A landscape with many valleys, sampled at points; each row gives a point and its height.
A ball rolls from a point to the lowest of its 2 nearest points, and stops where none of them is lower. Distance is the straight distance between rows; heights are no part of it.
z_80: 2 24 -2 -9 -7 16 -38 13 25 43 42 -8 7 13 12 0 -4 3 4 -6 -18 17 -3 1 -9 -19 27 -2 19 -34 13 -1 -4 -2 0 -4 -35 -24 1 -15 -2 10 40  height 21.2
z_876: 15 12 41 -5 -11 22 14 -9 8 33 22 22 6 -1 -20 20 11 -9 1 -7 11 2 -1 3 -17 21 29 2 -37 -8 -30 -26 -18 -23 22 -6 1 36 -13 7 -5 -1 12  height 27.9
z_280: -11 -2 -21 4 13 -13 1 -7 -4 -15 -9 -20 -9 7 -14 -19 -16 26 -15 -9 -27 22 -12 -30 -17 -8 -36 25 31 -2 36 -20 -2 5 10 7 19 -23 -13 1 -3 10 11  height 40.9
z_478: 3 -3 6 -24 6 -11 19 5 13 -13 -25 -11 -4 -21 9 2 9 -26 -3 -22 -5 -13 -11 -9 -5 35 -9 17 -16 23 -26 -1 -10 -8 26 12 30 39 4 -13 -11 7 -1  height 63.8
z_817: -1 0 -12 24 -3 -5 -8 9 -4 -43 -20 -16 15 -10 -3 -33 -23 10 14 14 -19 -15 19 0 26 19 -15 -12 3 32 4 -3 -1 11 -24 -7 -10 -3 -6 5 4 -19 -6  height 65.9
z_845: 12 -6 -16 17 -6 -28 5 -45 -21 -18 3 18 17 7 -17 -5 -7 -20 0 26 -19 -27 30 -10 6 -9 -27 -5 -13 -1 13 20 -13 -25 7 -30 6 9 -5 14 -19 -21 2  height 52.8
z_295: 42 -1 3 -4 -20 -8 -34 18 0 14 30 -9 9 19 -6 1 12 -17 6 6 -2 1 34 29 -17 7 31 -10 10 -34 3 -22 -20 -5 -14 -21 -4 1 11 -25 -7 -9 10  height 30.4
z_398: 26 -18 -4 -26 -15 -24 -4 -11 -1 -9 0 17 20 4 -27 -2 -5 -29 10 26 -6 -16 33 14 -8 23 2 0 -4 0 -24 3 -19 7 0 -15 6 36 -13 -16 -17 -10 -19  height 35.9
z_649: -26 30 13 -15 29 10 -2 26 22 25 -1 -30 -19 -29 37 27 22 -5 6 -18 1 6 -37 -10 -17 12 30 17 -27 -11 -11 10 -4 -3 38 18 11 20 16 1 -28 30 17  height 62.1
z_838: -24 48 -13 -7 22 -18 7 13 1 11 -14 -30 -22 -18 22 6 6 -1 -11 -15 -27 22 -12 -21 -19 -11 0 16 -1 -25 33 -13 -1 2 18 20 25 -17 12 0 -27 26 26  height 34.7
z_151: -3 -21 20 -46 -13 0 36 16 12 -8 -19 11 -5 2 -22 23 -7 -3 -2 -8 30 3 -3 13 -11 22 10 6 9 17 -4 -20 2 1 7 19 -14 14 -5 -10 57 33 -34  height 40.3
z_936: 17 -23 16 -36 -22 6 29 3 22 -8 -11 24 26 11 -37 8 -10 -11 11 24 13 -10 5 21 -10 23 4 -4 -6 15 -13 -14 -7 6 10 6 -21 27 -18 -5 32 20 -28  height 40.0
z_665: 10 -12 14 -24 -1 0 11 -25 13 17 5 28 2 -13 -7 5 10 -37 5 -13 -2 -21 8 0 0 23 -6 -2 -21 -12 -41 21 -3 -32 5 -3 25 29 -1 -9 -4 -17 10  height 65.4
z_260: 15 -25 -4 15 -25 -12 5 -24 -41 -3 -1 11 5 15 -3 14 -3 -8 2 27 11 -13 7 6 18 -23 -3 2 -19 29 -3 15 -17 9 -3 -21 -18 7 8 15 -10 0 -21  height 39.2
z_476: -15 -6 -41 45 37 3 -24 -10 -19 -16 -7 -14 2 -14 8 -13 9 25 3 9 -15 6 -34 -21 -12 -42 -46 5 -1 7 17 13 30 26 15 -5 7 16 1 35 -43 -33 15  height 24.5
z_447: 24 -3 -6 2 -20 -27 -1 -31 -18 -12 11 16 22 15 -12 -8 2 -14 -4 18 -28 -4 12 -7 -22 -15 -19 16 2 12 13 -5 -23 -11 34 -34 5 19 -6 -4 -20 0 2  height 51.1
z_282: 25 -1 -9 -17 -1 -13 -22 -2 -1 8 10 12 0 5 -19 -3 5 -21 7 7 -19 3 15 -5 -16 12 4 0 -11 -30 -19 4 -12 1 3 -9 25 21 -14 -22 -41 -7 4  height 33.2
z_720: -4 -24 -7 30 19 -19 12 -32 -22 -21 -21 13 -6 4 5 -15 -16 7 -10 -8 -5 7 -43 -15 -14 -32 -58 32 17 38 17 -4 1 7 42 -22 5 10 8 9 -5 4 -30  height 45.1
z_863: -29 26 -5 3 17 -11 16 15 -5 -8 -19 -35 -22 -19 27 -5 1 2 -9 -23 -16 14 0 -29 16 4 -1 2 -3 -7 25 1 2 5 -1 29 26 -27 4 12 -3 16 16  height 36.8
z_986: 2 -28 -6 -1 -11 -13 20 -43 -8 -35 -2 28 35 2 -26 8 -8 -28 9 32 0 -33 25 16 0 -6 -26 3 -9 3 1 21 -22 -21 25 -31 -1 41 -1 10 -6 -12 -15  height 54.2
z_730: 13 1 12 -12 8 -12 21 -16 7 -17 -17 6 0 -16 -6 -6 1 -33 11 0 -12 -31 12 2 -8 30 -13 -2 -31 12 -19 4 -23 -29 14 2 33 32 4 -2 -3 -8 -4  height 64.7
z_276: 19 21 -17 -20 6 -10 -18 15 0 25 14 4 -16 10 -4 4 10 -15 -5 -4 -35 20 8 -5 -35 -4 7 7 -9 -34 17 2 -19 3 12 0 39 6 -5 -25 -42 16 14  height 30.7
z_21: -8 16 2 40 11 -20 12 -3 -22 -27 -38 -9 -15 -11 27 -23 -20 4 -9 -17 -21 8 -17 -21 15 -9 -26 7 6 36 20 -12 -7 3 15 10 3 -13 9 9 20 5 -22  height 25.4
z_351: -26 -6 27 -21 -2 -1 22 9 -6 -13 -13 -4 -20 7 -3 26 -16 16 -8 -18 22 26 -10 -9 10 18 13 16 11 12 -5 -26 6 4 5 13 -15 -16 -8 1 34 38 -29  height 38.1
z_111: 26 5 14 5 -29 -8 -14 -27 -16 34 45 27 20 19 8 -2 17 -25 -8 15 -25 5 33 -3 -16 -8 32 4 -14 -11 -10 -9 -35 -4 41 -36 -8 28 -14 2 -12 -2 18  height 33.3
z_333: 27 -11 -6 -9 9 -19 6 9 -12 -21 -22 -9 -5 -4 -12 -14 1 -17 16 21 -9 -31 39 9 -2 27 -9 -22 -14 -9 5 10 -20 5 -22 8 36 8 -2 -10 -11 -9 -19  height 17.9
z_374: -19 -15 -6 11 -8 7 -2 9 0 43 1 11 -1 -13 37 -14 -1 7 6 0 21 2 -26 -9 22 -28 1 -17 13 1 5 42 27 26 -25 8 -34 -31 7 5 13 -9 2  height 53.2
z_23: 9 -2 14 9 -8 27 17 -14 -2 4 4 9 -6 31 -9 18 14 7 -16 -11 21 -12 17 2 16 -17 11 -22 9 -6 15 -2 7 -29 -27 15 1 -38 5 2 41 -7 -8  height 55.5
z_849: -12 13 0 8 -4 22 -1 16 9 29 -1 -2 -8 -6 22 -3 2 10 1 -1 13 1 -8 6 22 -11 17 -25 -5 -13 1 19 23 10 -36 20 -18 -39 9 4 14 -3 10  height 52.0
z_873: 2 -25 -15 -2 3 -20 23 -7 -10 -29 -28 7 8 -12 -6 -13 -18 -24 13 35 -6 -46 33 13 18 19 -27 -21 -20 21 -4 29 -22 9 -12 -4 22 36 -6 8 -11 -19 -33  height 22.4
z_857: 8 2 20 23 -14 4 -9 -11 -9 -6 -6 3 -5 2 6 1 -8 3 5 -6 -4 16 -26 -14 21 -4 2 13 -13 36 -19 -19 4 5 15 -10 -24 -2 8 7 7 11 -12  height 44.2
z_29: 14 24 41 23 -9 19 12 -18 7 7 15 4 8 6 -16 7 2 2 -3 2 -14 7 1 -14 -2 16 19 6 -33 -2 -7 -34 -19 -26 26 -9 0 10 -12 15 0 12 13  height 25.0
z_992: 0 40 27 11 -4 12 -18 -5 13 9 25 -17 -2 8 -5 4 -5 7 -5 -7 -26 16 3 -14 9 4 27 5 -13 -16 8 -36 -14 -25 14 -2 -12 -18 -5 8 2 14 32  height 21.5
z_636: 13 -1 -16 20 18 0 15 14 -19 -25 -26 -17 -9 4 -8 -16 2 19 2 19 -15 -15 27 7 -8 5 -10 -23 -13 -7 35 5 -21 14 -26 20 40 -6 -1 4 -17 -10 -20  height 22.0
z_954: -5 -17 0 1 -24 -11 -14 -6 1 52 6 19 8 -12 39 -3 6 -6 6 21 24 -2 -40 -9 5 -33 7 -3 12 15 -17 40 19 29 -1 -12 -53 -13 2 3 -7 -4 -2  height 54.6
z_103: -10 32 17 -18 14 -1 5 15 20 -23 -6 -40 -17 18 -10 11 0 8 -3 6 -12 -20 45 4 16 33 34 -34 11 -13 16 -37 -22 -28 -17 22 -4 -36 -20 6 27 12 -6  height 27.8
z_875: 13 40 -8 1 7 -24 5 12 -5 20 -28 -12 -12 -18 35 -5 15 -15 -18 -12 -24 15 -32 -9 -35 -16 -9 20 -4 -3 17 -13 -5 15 29 2 28 7 21 -8 -33 11 12  height 32.2
z_384: 19 -13 -5 11 -2 -23 20 -28 -21 -9 -7 25 6 8 13 0 7 -13 -14 -4 -10 4 -35 4 -36 -32 -37 37 3 31 8 -5 -22 -5 57 -28 12 24 16 -7 -13 12 -16  height 47.4
z_571: 7 -22 18 23 -26 -2 3 -18 -32 -6 -11 24 -6 13 13 3 -6 -6 4 9 11 -5 -3 9 34 -21 6 -7 -8 44 -16 -1 4 8 -4 -12 -44 -3 20 15 30 5 -30  height 41.7
z_428: -48 34 21 -5 33 17 -2 27 17 16 1 -27 -20 -29 34 35 15 15 13 -16 13 19 -37 5 5 6 40 13 -16 -16 -10 2 10 2 19 15 -15 -9 22 13 -9 29 13  height 61.3
z_562: 32 -14 6 -31 -24 -11 4 4 20 -5 4 20 23 7 -44 -5 -9 -20 2 21 9 -10 25 30 -14 33 8 -12 14 -8 -22 -12 -3 0 -11 -2 -12 22 -25 -17 12 -3 -18  height 38.0
z_959: -8 4 -4 37 15 16 -22 4 -25 -12 -8 -12 -14 1 10 -10 -9 28 13 -8 -3 26 -28 -11 16 -23 -1 12 -11 15 10 -19 8 25 -3 2 -14 -29 7 11 -1 3 -10  height 46.4
z_230: -14 -14 -3 -3 10 -12 2 32 -2 -31 -24 -37 1 -27 5 -26 -3 -3 9 -15 5 -2 7 6 3 20 -4 1 5 -1 13 -3 5 41 -13 12 38 16 4 -12 -13 -4 2  height 59.6
z_556: 28 -21 29 -5 -23 -2 9 -2 -10 -20 -7 8 9 14 -7 5 6 -12 16 9 7 -15 15 18 -5 -5 10 5 -1 22 16 -14 -26 -6 17 -7 6 16 23 -13 33 16 -19  height 51.0
z_83: 38 3 20 7 -31 -9 -16 -9 -13 11 21 -3 7 11 5 -5 12 -19 3 15 -21 -7 31 5 -4 1 21 -9 -9 -4 8 -21 -29 -13 13 -19 -6 0 13 -6 4 -5 11  height 33.1
z_393: -25 -2 -5 11 21 17 24 3 15 -46 -15 -1 9 8 -12 -19 -18 35 -8 13 -1 -26 23 1 17 27 -22 -20 11 14 14 16 -6 -12 -20 16 24 -15 -12 7 35 -9 -20  height 64.0
z_341: 14 -23 -8 6 -15 8 -1 -9 -13 0 8 -4 -7 36 -31 4 -16 26 -5 9 4 24 -8 0 6 -15 -5 6 18 1 9 -23 1 14 -21 4 -24 -33 -15 2 10 11 -20  height 26.0
z_134: -16 18 -6 18 -9 13 26 6 6 12 -15 26 -9 -24 0 -3 -7 5 -17 5 18 -13 -9 13 20 12 -6 -29 -33 24 -47 11 31 -6 -40 17 -21 -2 -7 16 3 -22 -6  height 46.7
z_322: -44 29 26 -12 22 13 -4 23 16 -6 10 -21 -15 -17 3 41 8 28 10 -21 23 24 -21 16 -6 15 28 20 -1 -18 -9 -26 12 -21 11 -4 -9 -8 12 8 -1 22 17  height 60.5
z_180: -7 5 -18 37 8 -3 5 8 -18 -47 -15 0 3 7 8 -26 -17 24 -5 9 -26 -22 30 -9 21 1 -23 -24 11 26 25 11 -13 -5 -26 13 11 -24 4 6 27 -26 -11  height 64.9
z_825: 3 14 15 6 7 16 8 -10 14 -15 6 -4 1 14 -12 -1 -1 8 -6 -7 -5 -14 26 -5 16 17 5 -19 2 -12 8 -4 0 -41 -25 3 14 -27 1 1 26 -9 14  height 56.4
z_312: -36 21 10 4 27 14 20 13 12 -35 -14 -17 -7 -17 -9 -3 -4 18 5 -2 -2 -16 4 1 7 41 3 -11 -20 12 -16 -8 -2 -17 -16 12 22 -9 -10 16 6 6 1  height 62.4
z_899: 28 -20 33 -10 -29 1 13 -17 -1 -6 17 31 22 10 -7 7 18 -32 12 7 3 -20 33 20 -14 4 18 3 -2 1 -3 -14 -30 -17 24 -21 -2 44 18 -6 33 -1 1  height 52.3
z_770: 24 -13 11 -5 -14 -13 13 -14 -12 -14 1 17 12 18 0 -3 5 -16 -2 4 -11 1 -1 11 -34 -18 -16 25 9 22 25 -18 -33 -14 40 -21 20 13 22 -15 16 17 -10  height 49.3
z_66: 15 -23 -4 12 -11 4 -32 0 -15 2 12 0 13 3 2 -1 12 10 15 7 25 7 -13 28 -11 -22 -1 13 1 1 -9 3 6 17 -8 -26 -2 3 19 -5 -27 -15 3  height 57.2
z_540: -4 -4 -32 -8 15 -2 -29 15 4 22 13 -22 0 -10 22 -18 6 -4 14 -10 -18 10 -1 -10 -10 -18 -3 7 17 -36 24 24 14 25 -6 13 17 -11 15 -12 -23 -2 28  height 18.9
z_137: 2 -28 -7 4 -15 -3 -25 -15 -19 23 14 14 6 4 25 3 12 1 4 7 23 6 -30 2 4 -37 -3 13 0 18 -17 20 10 18 10 -25 -22 4 15 -1 -15 -4 -1  height 56.0
z_91: 4 17 -4 13 0 17 -21 8 3 26 2 -10 3 -9 17 -8 8 -2 19 12 -10 1 -10 3 13 -7 19 -11 -19 -11 -8 17 13 18 -14 7 -18 -19 13 6 -18 -2 21  height 50.8
z_975: 7 -2 6 -23 -6 -7 -5 -14 20 46 11 34 4 -17 1 0 8 -32 3 6 18 -18 1 7 -3 4 5 -21 -11 -34 -41 38 15 -16 -11 -4 3 6 -6 -7 -12 -26 10  height 66.1
z_560: -18 3 4 -6 0 13 26 10 -5 7 -8 -10 -21 -4 -7 18 -1 15 -8 -14 8 17 -20 -19 15 17 8 5 -13 6 -11 -6 13 13 -13 21 0 -17 -11 8 1 22 -8  height 35.8
z_60: -17 4 34 -15 6 4 5 7 20 -38 -7 -8 5 -3 -8 8 -11 15 8 -14 18 3 -2 11 -6 35 6 17 16 11 6 -20 -12 -29 23 -6 13 2 8 -8 35 22 -7  height 58.5
z_746: 22 -10 34 -12 -3 11 14 8 4 -20 -19 0 5 17 -6 16 17 -4 10 2 32 -35 26 25 3 7 23 -23 5 15 14 -15 -13 -19 -9 8 3 2 15 -10 58 2 -24  height 52.4
z_703: 2 -21 9 6 -3 1 24 -27 13 -42 -13 20 25 4 -17 -7 -14 -6 15 17 -7 -20 6 9 3 0 -34 10 2 24 10 12 -12 -20 27 -17 4 20 9 3 26 2 -14  height 55.6
z_317: -43 8 -9 7 27 -5 9 3 -2 -33 -12 -28 -15 -9 -1 -9 -14 28 -6 -23 -13 22 -5 -30 13 9 -14 15 18 2 21 -8 7 -2 -1 17 14 -33 -10 15 9 9 0  height 38.8
z_805: -11 -13 -24 18 30 10 -8 -11 4 -16 -10 -11 1 -17 8 -5 7 9 -8 -6 -1 1 -35 -29 7 -16 -40 12 -2 17 -15 28 36 13 14 -5 11 25 -2 22 -40 -36 8  height 27.5
z_505: -38 8 -10 32 24 20 21 18 3 -50 -13 -3 -2 -16 -3 -15 -17 40 -8 -2 -2 -13 1 -6 14 24 -16 -10 -5 23 -6 14 4 7 -26 15 21 -1 -7 10 11 -14 -15  height 63.3
z_310: 12 -36 -38 11 -7 -13 -27 -14 -20 -13 19 -7 8 28 -28 -17 -8 30 5 11 -5 9 -6 4 -10 -18 -23 10 34 1 15 -8 0 17 -16 -16 -21 -14 -11 0 -17 -4 1  height 24.9
z_160: 2 -1 -5 15 -1 -6 32 -1 -19 -20 -26 -2 -8 -4 13 -6 -11 -17 -1 20 -20 -35 24 -4 27 14 -11 -26 -31 45 -13 12 -22 5 -17 14 6 15 3 11 4 -3 -22  height 26.5
z_52: 0 20 -2 28 11 -23 7 5 -18 -7 -37 -16 -16 -17 33 -19 2 1 -11 -20 -13 13 -33 -7 -11 -16 -21 21 2 16 24 -18 -5 10 23 3 21 -4 22 1 -11 4 -2  height 29.2
z_123: 16 -14 -3 -14 -35 -4 5 -20 18 34 36 43 17 13 -25 -1 8 -16 -22 -4 17 13 12 13 -16 -10 -4 4 23 -27 -14 6 25 -27 -5 -15 -18 1 -18 -6 10 -14 14  height 21.0
z_14: -17 0 -35 29 6 4 3 -7 -25 3 -1 13 1 -7 5 5 -9 4 -5 25 7 -22 16 2 27 -12 -9 -26 -31 4 -21 47 11 17 -33 -4 -11 9 -3 29 -46 -36 -5  height 43.3
z_147: -1 -5 -8 33 -2 -22 40 -12 -22 -31 -38 5 -7 -5 20 -17 -19 -13 -5 3 -22 -22 5 -14 29 -7 -35 -1 -6 49 13 17 -16 7 10 6 1 15 10 15 17 2 -30  height 29.8
z_965: -10 -23 -49 33 15 -8 -28 -21 -33 -10 5 -12 -1 9 -15 -14 -3 31 11 13 -13 1 -14 -19 -3 -36 -43 9 14 11 18 2 19 29 -7 -13 -14 -2 -11 28 -40 -21 11  height 20.3
z_544: 18 -1 31 -14 -13 16 23 -7 7 11 32 28 9 22 -7 14 12 -23 -11 -15 -10 -1 35 3 -25 2 20 12 4 -11 7 -23 -34 -28 34 -10 16 35 -1 -14 32 15 10  height 53.4
z_357: -9 -15 -38 3 2 -5 -30 -31 -8 9 17 15 18 -3 -8 2 4 9 2 17 17 -13 -11 -10 5 -21 -22 -4 7 -16 -16 39 32 2 -10 -28 -22 14 -13 21 -38 -38 14  height 33.5
z_773: -17 2 15 -7 20 -14 11 36 5 -46 -34 -41 0 -24 16 -17 0 4 10 -4 13 -16 11 15 0 36 0 -10 3 12 23 -11 -17 7 1 16 39 4 4 -7 19 5 -9  height 60.6
z_259: -29 17 12 -24 19 -3 2 26 15 -29 -14 -35 -8 -24 -1 3 2 4 16 -11 14 -9 13 12 -3 45 14 0 -1 -4 -11 -20 1 -8 -13 12 12 5 0 1 -1 13 13  height 61.6
z_161: 10 5 -16 9 -7 3 -24 -8 13 2 20 -7 12 14 -14 -15 -6 10 3 -9 -8 3 11 -1 12 3 1 -11 21 -22 8 -1 14 -19 -30 -4 -16 -25 -4 5 9 -19 27  height 57.5
z_238: -10 15 7 -34 15 -4 2 21 14 4 -4 -13 -12 -16 10 22 15 -13 -4 -31 0 5 -13 -7 -30 29 13 21 -18 3 -16 -4 -16 -16 28 9 31 34 6 -20 -22 16 10  height 63.0
z_789: 18 -20 -31 -20 -13 -9 -29 -3 4 34 51 33 19 28 -18 3 12 -7 -17 -4 3 18 7 17 -26 -18 6 10 32 -30 -11 12 -4 -3 -12 -23 2 2 -19 -21 -16 -8 11  height 24.7
z_391: 12 0 -11 -37 -17 -4 12 8 11 53 2 13 -20 -1 -16 15 3 -16 -16 4 6 15 2 -7 -1 6 10 -10 -11 -26 -22 11 21 12 -30 30 -6 -15 -25 -10 -14 10 -3  height 31.1
z_39: -14 -6 -34 -13 15 9 -40 30 11 27 19 -23 14 -14 26 -15 9 2 16 -10 -6 19 -19 -4 -12 -26 8 15 32 -19 6 15 39 63 1 13 -14 2 4 -16 -17 -2 26  height 22.8
z_547: -11 -26 -28 -6 12 9 -9 -15 1 16 1 11 2 -15 -11 5 6 5 -6 7 13 0 -16 -14 7 -13 -29 2 -4 -18 -28 46 39 20 -11 -3 7 18 -10 14 -44 -37 5  height 30.9
z_796: 7 -15 -4 -10 -26 5 5 -25 6 36 26 33 10 14 -10 7 0 4 -18 -8 12 14 -17 -12 2 -22 -14 9 16 -1 -9 9 26 -12 1 -13 -27 -15 -8 1 15 -3 14  height 17.1
z_950: -3 12 -7 -45 -9 -3 4 30 14 20 4 -14 -18 6 -20 26 1 0 -22 -11 11 23 12 5 -11 24 26 -2 11 -36 -5 -21 10 3 -27 30 -11 -8 -20 -17 -8 29 4  height 28.7
z_874: -2 -25 -25 27 -4 7 13 -5 -36 -14 -4 12 -6 15 -5 8 -6 21 -7 21 17 -17 17 10 21 -20 -17 -13 -10 13 5 31 -6 13 -38 -4 4 0 4 17 -17 -21 -22  height 41.5
z_115: -8 -32 11 5 -6 0 -2 -10 -17 -21 -5 14 -4 13 3 -11 -24 7 3 -23 18 19 -11 -2 16 -14 -14 15 31 21 2 -15 20 3 -5 -1 -27 -18 5 -8 50 7 -30  height 17.5
z_749: 7 2 11 -5 0 17 10 16 14 15 -3 0 -16 7 -5 24 27 14 -14 -13 47 -8 16 25 -2 -4 17 -27 15 -24 13 -4 17 -29 -37 20 6 -31 3 -7 32 -11 -3  height 54.7
z_866: 9 34 1 -24 19 -20 5 16 5 6 -6 -16 -21 1 -8 16 5 -8 -3 -5 -22 5 19 -9 -30 21 8 -4 -14 -38 24 -22 -29 -19 6 16 40 -2 -4 -16 -21 26 8  height 28.0
z_868: 12 24 9 -16 -6 10 -11 13 30 39 42 -2 -6 20 -13 16 1 -2 -22 -10 2 24 16 13 -12 4 37 -15 18 -58 3 -21 -4 -24 -12 4 -19 -9 -15 -16 3 12 24  height 24.4
z_788: -12 42 14 9 3 9 -15 13 6 -25 -3 -37 -14 3 -2 4 -7 10 5 3 -23 0 23 3 18 19 32 -14 -5 -8 15 -43 -16 -19 -11 11 -15 -37 -5 10 17 11 14  height 25.2
z_582: -13 -16 -9 -6 15 12 -10 10 10 5 1 -13 -5 -19 20 -3 10 -1 -5 -25 14 15 -34 -19 -1 -6 -11 21 8 -1 -14 25 28 20 8 6 16 12 7 -7 -20 -7 10  height 23.4
z_359: -16 25 -15 41 30 28 -21 12 -15 7 -1 -25 -8 -13 25 -9 -2 18 22 -3 -19 24 -34 -12 18 -31 16 4 -18 5 7 0 22 47 9 24 -20 -27 8 14 -9 7 5  height 47.9
z_888: 7 7 11 -16 -18 15 17 -9 8 38 2 11 -8 2 -19 21 3 -8 -11 1 1 14 -16 -18 7 10 11 1 -25 2 -29 -1 10 -4 -3 9 -14 -2 -16 7 -11 14 1  height 33.4
z_420: -1 10 26 -7 13 13 15 30 4 -10 -17 -9 -13 1 -3 26 22 18 -2 -11 49 -22 21 31 -4 16 33 -34 -2 1 4 -23 5 -21 -35 20 0 -15 1 -3 38 -9 -13  height 53.7
z_305: 17 13 22 -17 -15 12 -15 -7 15 41 33 31 16 8 -1 6 14 -23 -10 0 -10 9 0 -2 -17 8 26 2 -16 -7 -37 -4 -11 -9 29 -21 -4 36 -15 -8 -18 -8 19  height 30.5
z_401: -25 28 -2 21 28 35 -4 20 12 25 -4 -26 -1 -26 35 -3 6 2 24 8 -10 5 -32 -2 15 -11 33 -6 -18 -7 -1 25 23 48 0 34 -18 -17 13 10 -9 10 12  height 49.4
z_227: -2 34 4 6 -4 3 -40 1 12 30 18 -18 -8 2 27 -11 -5 0 7 -11 -35 12 -13 -28 5 -21 15 8 6 -4 21 -15 -7 -9 20 -3 -29 -30 10 -3 8 11 35  height 17.0
z_772: 7 14 -5 -38 -1 -2 -24 17 35 43 14 21 -6 -24 0 2 11 -32 4 -5 8 1 -3 14 -18 13 19 -6 -4 -36 -43 14 19 8 -5 4 5 21 -10 -23 -23 -12 13  height 66.7
z_427: -31 -12 -17 0 26 22 -16 24 18 14 7 -26 7 -33 26 -14 11 5 12 -20 19 14 -37 1 -1 -20 6 11 23 -20 -6 29 51 54 2 15 2 10 14 -2 -12 -10 22  height 19.3
z_858: 8 -13 -4 -4 1 9 -14 16 2 -18 -10 -5 7 -10 -11 -8 3 9 16 3 20 1 0 20 -2 15 -1 6 1 -6 -10 -1 13 18 -23 -5 10 14 7 -7 -22 -12 1  height 58.3
z_191: -6 -20 -17 22 -6 2 -7 -40 -24 -7 10 22 19 9 -26 18 -7 10 -2 24 30 -14 -4 8 13 -24 -18 -1 -9 8 -17 21 13 -9 -3 -41 -23 14 -8 27 -30 -35 1  height 36.1
z_31: -10 -8 4 -3 -21 -3 -9 -12 3 23 8 22 -5 0 15 -6 -13 -1 -8 -30 12 26 -19 -18 21 -15 -6 10 32 13 -8 -4 32 -9 0 -1 -40 -23 4 -4 46 9 3  height 11.1
z_979: 5 16 -4 3 -4 2 -28 -11 9 43 24 1 4 8 22 -4 9 -4 -1 6 -31 11 -32 -38 -15 -31 1 6 -4 10 6 10 -5 3 35 -13 -15 -9 0 -1 -22 11 25  height 21.9
z_25: -17 17 28 -4 3 15 -5 2 22 -9 10 -4 1 -9 -4 17 1 11 -4 -25 13 13 -14 0 -2 21 7 23 3 1 -9 -17 7 -36 21 -16 7 1 9 -7 13 8 18  height 59.5
z_581: -7 -30 2 7 -5 -8 16 17 -9 -39 -27 -5 11 -3 6 -24 -29 10 6 13 9 -13 10 7 34 11 -19 -14 9 38 5 10 0 39 -13 2 -5 17 -6 0 23 -4 -36  height 66.9
z_783: -11 -16 11 -15 8 -3 16 -1 19 -41 -22 -3 20 2 -5 -18 -22 9 14 10 3 -3 -1 12 4 21 -25 6 17 20 27 1 -13 -8 31 3 17 6 4 -7 46 21 -30  height 57.1
z_891: -1 -23 -20 5 4 -25 4 -26 -22 -13 -7 5 -2 13 -2 -21 -17 8 -3 -6 -16 10 -13 -18 -16 -27 -52 26 35 22 36 -8 -7 3 20 -10 12 -11 4 -7 9 8 -7  height 43.0
z_288: -3 -14 14 -2 -5 11 -5 -2 -8 -27 -4 -3 -11 35 -8 -3 -22 21 -4 -10 15 11 5 8 14 -9 6 -4 41 3 25 -29 3 -3 -12 10 -21 -47 -7 -7 50 4 -30  height 22.2
z_997: 19 20 9 -40 -11 -8 -1 29 21 26 24 -6 -17 22 -22 32 7 -10 -27 -7 9 13 29 16 -18 15 42 -16 18 -39 3 -36 -17 -17 -19 11 -17 4 -23 -26 12 22 0  height 26.6
z_653: 32 -10 -17 -15 -30 -22 -37 11 6 40 38 22 13 8 -1 -1 16 -22 -5 12 14 5 19 30 -18 -13 26 -12 24 -41 -10 13 -4 1 -23 -21 -13 -6 -1 -21 -11 -13 13  height 27.7
z_396: -3 2 -4 20 -13 11 11 -11 -5 31 1 28 1 -8 9 6 3 2 -7 20 18 -15 -9 10 22 -16 -2 -23 -29 10 -29 36 20 -2 -29 -4 -23 -7 0 20 -8 -26 1  height 45.2
z_79: 7 14 -4 0 21 5 9 10 -2 -10 -15 -19 -16 1 -11 4 6 9 4 2 -10 2 12 -4 -9 13 3 -8 -18 -29 26 0 -13 -8 -13 20 43 -12 0 2 -17 6 2  height 25.3

Where does a ball stop that starts at each point below?
z_817 => z_260
z_720 => z_21
z_151 => z_227
z_60 => z_21
z_137 => z_260
z_975 => z_21
